A landscape with many valleys, sampled at points; each row gives a point and its height.
From any point a ball takes the steepest step (drop divided by distance) to one of its 2 nearest points. It stops when none of these is lower. Distance is the straight distance between rows; heights are no part of it.
Ral: [149 114 103 142  95 142 103  79 110 130  82 114 114 157 164 170 191 102
  95 113 137]  (h 420)
gel: [169 103  80  50  77 116 115 164 165 151 107 143 115 142  60 103 107 109
 139  77  91]  (h 606)
zubu: [124 143 109 116 106 137 180 115  94 136 143  92 159 112 132  91 111  86
 140 131  86]  (h 376)
dur: [102 104 129 181 105  96 163  86 167 132 148 120 148 178 138  91 130 117
 156 143  93]  (h 334)
mada: [142 116 103 159  86 105 131 192 109 146 172 150 144 107  67  71  94 133
 150  91 146]  (h 327)
Tulo: [180 145  82 110 172 131 168 178 111  64 138 126 160 107 123  93 149 152
 145 115 140]  (h 448)
Fir: [102 171 178 117 181 143  78 127 111 130 122 109  98 140 195 203 134 134
  80 111 126]  (h 642)
nafo: [ 82 170 159 144 175 147  88 145 114 109 163 121 114 122 219 196  86 143
  74 122 105]  (h 645)
keko: [141  74 135 121 118 160 115 131 116 160 130 148 101 111 108 110  92 143
 150 139  76]  (h 539)
kurep: [145  92 151 122 139 133 123 107 134  85 115 127 130 132 131 123 108 217
 181 152 107]  (h 607)
zuzem: [152  77  89  91  32 145 103 135 141 159 114 143 102 128  87  99 104 131
 154 104  95]  (h 622)
bavu: [170  86 102 108 110 125 139 186 137 130 150 130 131 124  69  57  97 175
 177 131  90]  (h 575)
Fefek: [125 121 157 114 163 147 105 109  84 101 116 152 110 125 105 134 103 121
 142 133 111]  (h 458)
Rad: [150 186 114 124 133  80 133 194 137 118 157 134 161 105  64  66 166 105
 123  90 168]  (h 348)
betag: [127 149 111 110 110  77 184 110 171 124 136 100 176 121 130  97 146 127
 104 115 158]  (h 275)
vor: [146 155 115 120 187 130  98 142 143 124 134 108 121  96 208 147 158 180
  76 141 130]  (h 287)
Kavum: [ 94 169 145  86 126 144 179 117 161 145 120  66 140 119 160 141 125 106
 105 153 120]  (h 231)
vanol: [122 149 167  90 166 139 116 140  92 134 130 168 131 101  66 122 104 106
 128 120 138]  (h 474)
ronot: [111 140 136 111 124 116 116 112 162 144  85 123 119 147 163 200 133 137
  69  90 162]  (h 390)
demef: [ 97 180 141 125 190 149 135 143 107  86 163 130 120  91 202 152  84 139
  67 126 124]  (h 649)
los: [ 94 172 181 132 109 118 140 133 159 140 128  81 143 141 126 171 159 152
 111 144 203]  (h 568)
lolat: [128 109 122 157 151 159 117 135 109 166 137 133 105 103 145 122 112 147
 128 145 125]  (h 520)
fot: [126 134 159 105  67 143 114  92  91  78 105 134 148 142  89 156 108 105
 155 107 163]  (h 352)
fuzu: [144 142 100 171 109 135 130 178  75 139 148 171 142  89  77 140  89  94
 136 105 183]  (h 216)
bevo: [131 140 127 154 109 102 182 121 168 106 156  93 170 123 143  79 131 159
 149 149 151]  (h 200)
fofep: [157 134 144  96 152 134 103 163 112 171 114 155 101 112  65  95 151  89
 138 101 136]  (h 457)
Dafa: [147 104  96 150  73  82 142 106 158 158 117 131 140 153 119  90 152 109
 128 104 127]  (h 430)
nulos: [133  94  70 208  78 106 122 116 133  86 123 191 140 140 124 139  80 103
 166  96 147]  (h 225)
rubi: [106  88 125 163 135 148 105  59 127  76 120 192  99 179 153 169  97 122
 121 133  79]  (h 235)
toz: [ 96 116 131 182  80 126 170 129  64 141 156 117 167 108 108 118  68  73
 134 142 106]  (h 304)
Noki: [158 122 136  50 187 117  86 124 156 150 119 140  84 116 133 137 156 128
 136 142  85]  (h 360)
nuruv: [138  94 127 125 106 119 132  81 183 158 131 137 126 152 130  86 115 152
 161 139  88]  (h 366)
vomoz: [ 89 174 167 173 131 103 135 128 158 167 149 124 141 172 119 137 175  87
 129 133 156]  (h 158)
num: [131 145 143 148 177 147 154 124 109 114 136  81 120 112 188 128 167 153
 126 177 127]  (h 181)
mos: [185 109  80  64 161  93 114 162 173 169 123 116 106 116 148 123 164 184
 118 136 103]  (h 230)
Puf: [108 139 178 176  53  86 110 142 143 181 145 100 140 143  83 101 132 143
 156 122 152]  (h 533)
rovu: [117 137 110 118 148 127 154 163 163 151 159 154 122  73 122  76  92 123
 107 131 146]  (h 262)
zapu: [ 98 164 165 122 123 148 130 116 163 123 113  87 124 118 162 164 115 187
 121 147 167]  (h 581)
guko: [160 118  84 130  68  86 131 137 129 116 130 133 153 139  84  74 151 102
 137  75 144]  (h 404)
volek: [118 129 153  79 169 134  95  90 147 120 105 121 102 132 180 158  91 143
 110 123  73]  (h 289)
Lera: [139 115 125 165 105 161 102 123  59 132 100 125 127 124 142 173 129 121
 126 109 163]  (h 342)
nopam: [145 123  97 135  98 160 131 175 126 133 146 119 135  62 139 120  73 194
 125 117 169]  (h 345)
sozi: [124 129 120 129  84 112 145  96 110 120 124 120 139 153 100  97 161  26
 133 105 113]  (h 428)
Dilo: [141 139 147  59 189  99 134 107 166 132 116 124 124 132 115 112 170 115
 134 155 102]  (h 386)
paga: [113 169 137 150 187 136 127 159 126 139 138 145 111 101 152 138 163 112
  73 138 178]  (h 389)
Kisog: [165 132  98 107 199 145 158 119  80  75 133 132 144 117 129 108 147 116
 132 124 103]  (h 425)
lazo: [130 108  84 184  56  86 131 135 129 117 147 163 162 121  78  96  70 130
 172  87 139]  (h 278)
vud: [150 127 138 104 197 163 116 104  66  88 117 124 112 118 138 138 132 120
 145 138  65]  (h 443)
gukoz: [ 92 161 110 119 177 114 144 179 154 133 136 121 102  88 177 130 184 134
  47 154 176]  (h 367)
Topoz: [ 91 143 131 147 144 141 148 178 100 125 163 150 121  64 105  96  79 138
 122 159 160]  (h 197)
gopi: [154 103 127  90 102 137 127 163  96 151 150 130 137 101  71  85  98 136
 167 129 100]  (h 559)
Viru: [154 124 117  92 178 111 158  99 131  90 111 125 150 157 122  95 172 106
 151 133  94]  (h 406)
Zadid: [ 95 155 170 146  68 122 120 124 142 153 114 107 143 148 102 140 119 122
 136 113 180]  (h 551)
Bom: [106 136 160 154 132 156 126 136 119  96 137 107 136  97 171 157  88 202
 131 152 158]  (h 591)
vaza: [125 141 161  91  89 126 130 100  90 103  87 103 131 136  89 140 158  85
 160  98 132]  (h 318)
puzu: [153 112 125  84 110 134 125  90 115 119  86 105 108 135 128 141 153 117
 154 130 105]  (h 270)
nisuz: [119 114 126 120 161 141 101  81 124 108 124 175 113 146 169 156  81 136
 113 101  63]  (h 264)
gol: [160 112 127 152  87 151 106 138  59 153 102 115 117 126 107 123 171 106
 140 118 148]  (h 388)
puge: [179 107 109 123 141 151 109 138  78 126 121 141 114 144 113 101 182 120
 149 119 120]  (h 421)
lalal: [144  88  86 110  70 111 123  99 193 171 111 124 106 140 135  83 157 109
 145 125  84]  (h 405)
vin: [117 132 109 109 156 120 116  94 153 155 107 113 117 133 213 197 134 148
  53 108 119]  (h 357)
lepek: [159 129 112 113 166 131  89 191 133 183 122 162  90 102  99 103 147 141
 116 119 148]  (h 479)
buro: [121 142 111 174 152 121 185 120 140 103 156  86 152 129 192 100 156 147
 124 167 146]  (h 111)
Guvi: [ 90 110 155 155  60 165 127  80  88  86 100 116 137 164 114 182  83 109
 141 124 140]  (h 385)
sekop: [174 139 103 107 128 150 120 210 106 145 142 112 119  73 126 109 142 182
 122 123 167]  (h 237)
nomo: [194 101  80 105 176 120 102 176 171 132 124 153 127 136 129 111 156 188
 115 106 137]  (h 314)
pafa: [110 130 150 111 142 121 108  84 159  96  87 151 119 155 121 186 101 123
 103  86 145]  (h 412)
furu: [154 119 136 116 126  92  96 109 162 172 109 113 110 146 128 132 205 136
 140 137 148]  (h 493)
Kugu: [129 123 112 193 109 169 107 116  87 150 114 109 103 173 165 175 174  95
 126 128 132]  (h 387)
dumek: [113 155 106 106 144  90 162 146 175 124 134 119 152  93 159 118 154 150
  63 148 174]  (h 333)
fitap: [148 108 120  90 116 110  82  91 141 145  73 105 101 160 175 204 198 132
 104 121 124]  (h 450)
sete: [156 124 108  76 144 136 121 172 140 171 128  81 104  75 166 112 157 183
 112 152 132]  (h 46)
buvub: [127 156 174  74 173 119  68 143 116 118 111  91  96 104 170 183 147 165
 125 139 124]  (h 636)
pudul: [172 148 104 111 118  66 129 158 158 123 136 128 161 150  72  78 184 120
 138  91 137]  (h 379)
bitok: [ 88 142 140 157 109 137 196 156  88 118 165 120 163  76 103 115  52 109
 132 158 144]  (h 257)
tonob: [149 107 113 164 131 139 144 130  86 112 145 127 150 128 117  89 145 133
 168 135 130]  (h 445)
kadu: [136  92 126 101  76 153 116  66 116  87  96 123 101 151 142 135 125 139
 159 145  71]  (h 212)
tepem: [ 66 112 143 196 116 135 144  92 120  97 141 176 147 180 110 166  79  75
 148 139 110]  (h 112)
rom: [132 118 124 149 144 147 124 201  77 148 166 167 129  68  74 100 102 113
 131 140 148]  (h 118)
Gimuv: [155 123 108 104 169 156  93 167 107 159 140 156  93  89 139 121 107 145
  97 114 110]  (h 501)
Pivu: [ 69 152 139 179 138 160 170 111 164 132 160 121 138 179 154 160 101 134
 106 166 107]  (h 293)
nulut: [129 161 123 119 109  96 165 129  90 146 148  80 159 121 111  73 176  63
 119 110 113]  (h 407)
Nuga: [128 146 156 171 166 133 101 153 120 184 129 153 104 122 118 134 169 103
 105 134 171]  (h 409)
sul: [ 72 142 169 154 138 114 152 129 197 183 161 118 133 143 124  96 140 123
 119 169 149]  (h 91)
dak: [193 106  84  81 116 147 123 199 144 137 118 125 116 148  82  97 104 159
 144 112  98]  (h 590)
Saz: [120 162 126 116 147  99 164 171 139 135 161 142 151  91  81  45 121  95
 111 123 139]  (h 310)
ganir: [163 126 113  98 166 116 122 145 170 119 108 159 134 126 110 134 135 145
 116  87 163]  (h 361)
Dugup: [122 113 148 148 101 100 117 140 146 178 131 112 126 126 109  96 154 147
 157 153 144]  (h 515)
votuk: [109  72 120 158  54 165 105  78  90  74 117 173 120 153 121 165  76  91
 134 145 102]  (h 415)
tevor: [ 72 151 157 170 115 128 173  95 184 140 136 125 153 198 130 126 112  95
 114 136 106]  (h 311)
niv: [154 143  80 161 137 115 171 177 104  94 175 109 157  90 120  71 152 122
 150 135 153]  (h 472)
riro: [134 147 152 131 132 103 104 146 121 172 125 141 127 124  82 119 166  78
 110 105 167]  (h 433)
boz: [125 136 137 110 131 114 117  93 166 155  91  76 123 158 163 167 193 146
 126 155 133]  (h 473)
mumi: [129  91 111 162  91 148 141  78 127  98 121 129 140 145 159 138  94 148
 147 132 102]  (h 121)
kam: [143 108 107 161 112 145 124 124  77 120 118 165 127 113 101 147  90 102
 135  90 146]  (h 285)
Zov: [132 130 137  20 182 115 102 112 142 145 123 101  92  92 159 159 126 128
 127 129  55]  (h 325)
Mov: [113  63 126 129  95 149  90  81 116  55 124 206 108 149  82 126  90 102
 154 156  89]  (h 436)
nilub: [ 87 149 162 111 109 134 155 132 199 183 139  89 117 121 147 121 122 144
 119 162 127]  (h 164)
runaf: [112 151 125  77 194  92  90 128 166 149 129 129  99 117 217 170 138 158
  43 118 123]  (h 326)
kem: [ 94 132 153 168 135 138 122  89 107  97 109 173 123 197 122 172 131  83
 137 128 132]  (h 45)
mize: [ 90 155 118 169  78 132 200 105 113 138 163  95 167 131 131 111  80  70
 124 130 116]  (h 340)
vilus: [ 84  85 131 195 102 149 122  85 137 115 128 165 121 194 163 169  84 154
 137 151  98]  (h 199)
vire: [155 120 110 157 175 130 113 112 119 112 110 100 126 135 211 154 183 177
 112 139 136]  (h 239)
bati: [119  98 155 145 142 145 128 124 116  93 147 141 142 104 141 143  56 206
 162 171 112]  (h 599)
lef: [141 146 180  66 172 141 101 134 116 120 110  91 115 106 108 151 144 172
 176 152 132]  (h 627)
det: [105  84 161 144 124 134 122 114  63 108 129 170 127 140  78 122 110  81
 159 159 103]  (h 456)
Kabi: [ 88 149 170 140 142 131 122 100 144 129 102 120 128 191 127 165 175  93
 115 136 139]  (h 110)
zul: [143 136 159  91 145 135 131 130 142 101 122 118 143 114  96 111 115 183
 175 142 140]  (h 617)
mitin: [152 120 117 111 118 123 111 108 153  69  87 164 129 148 110 148 120 149
 126  67 145]  (h 392)
kobor: [ 64 172 136 136 135 165 173 118 146 150 148  80 145 167 165 166 129  90
  81 158 118]  (h 271)
rusa: [ 95 109 110 212 102 105 144 106 115  73 140 180 148 142 100 178  62  73
 177 126 148]  (h 167)

Where does a ball stop that starts at each point below?
los: rom
dak: buro
fofep: buro
lalal: sul
niv: rom
vud: mumi
Mov: mumi
pafa: buro
Dafa: rom
Fir: rom

Call two points neighbours if one is among the 2 nearest of the other. Go from one point of each pair to the other, from neighbour to neighbour, staying as low as possible. Name the highest point that can't be avoided.
rom / mumi: sozi
sul / kem: vomoz
buro / sete: pafa
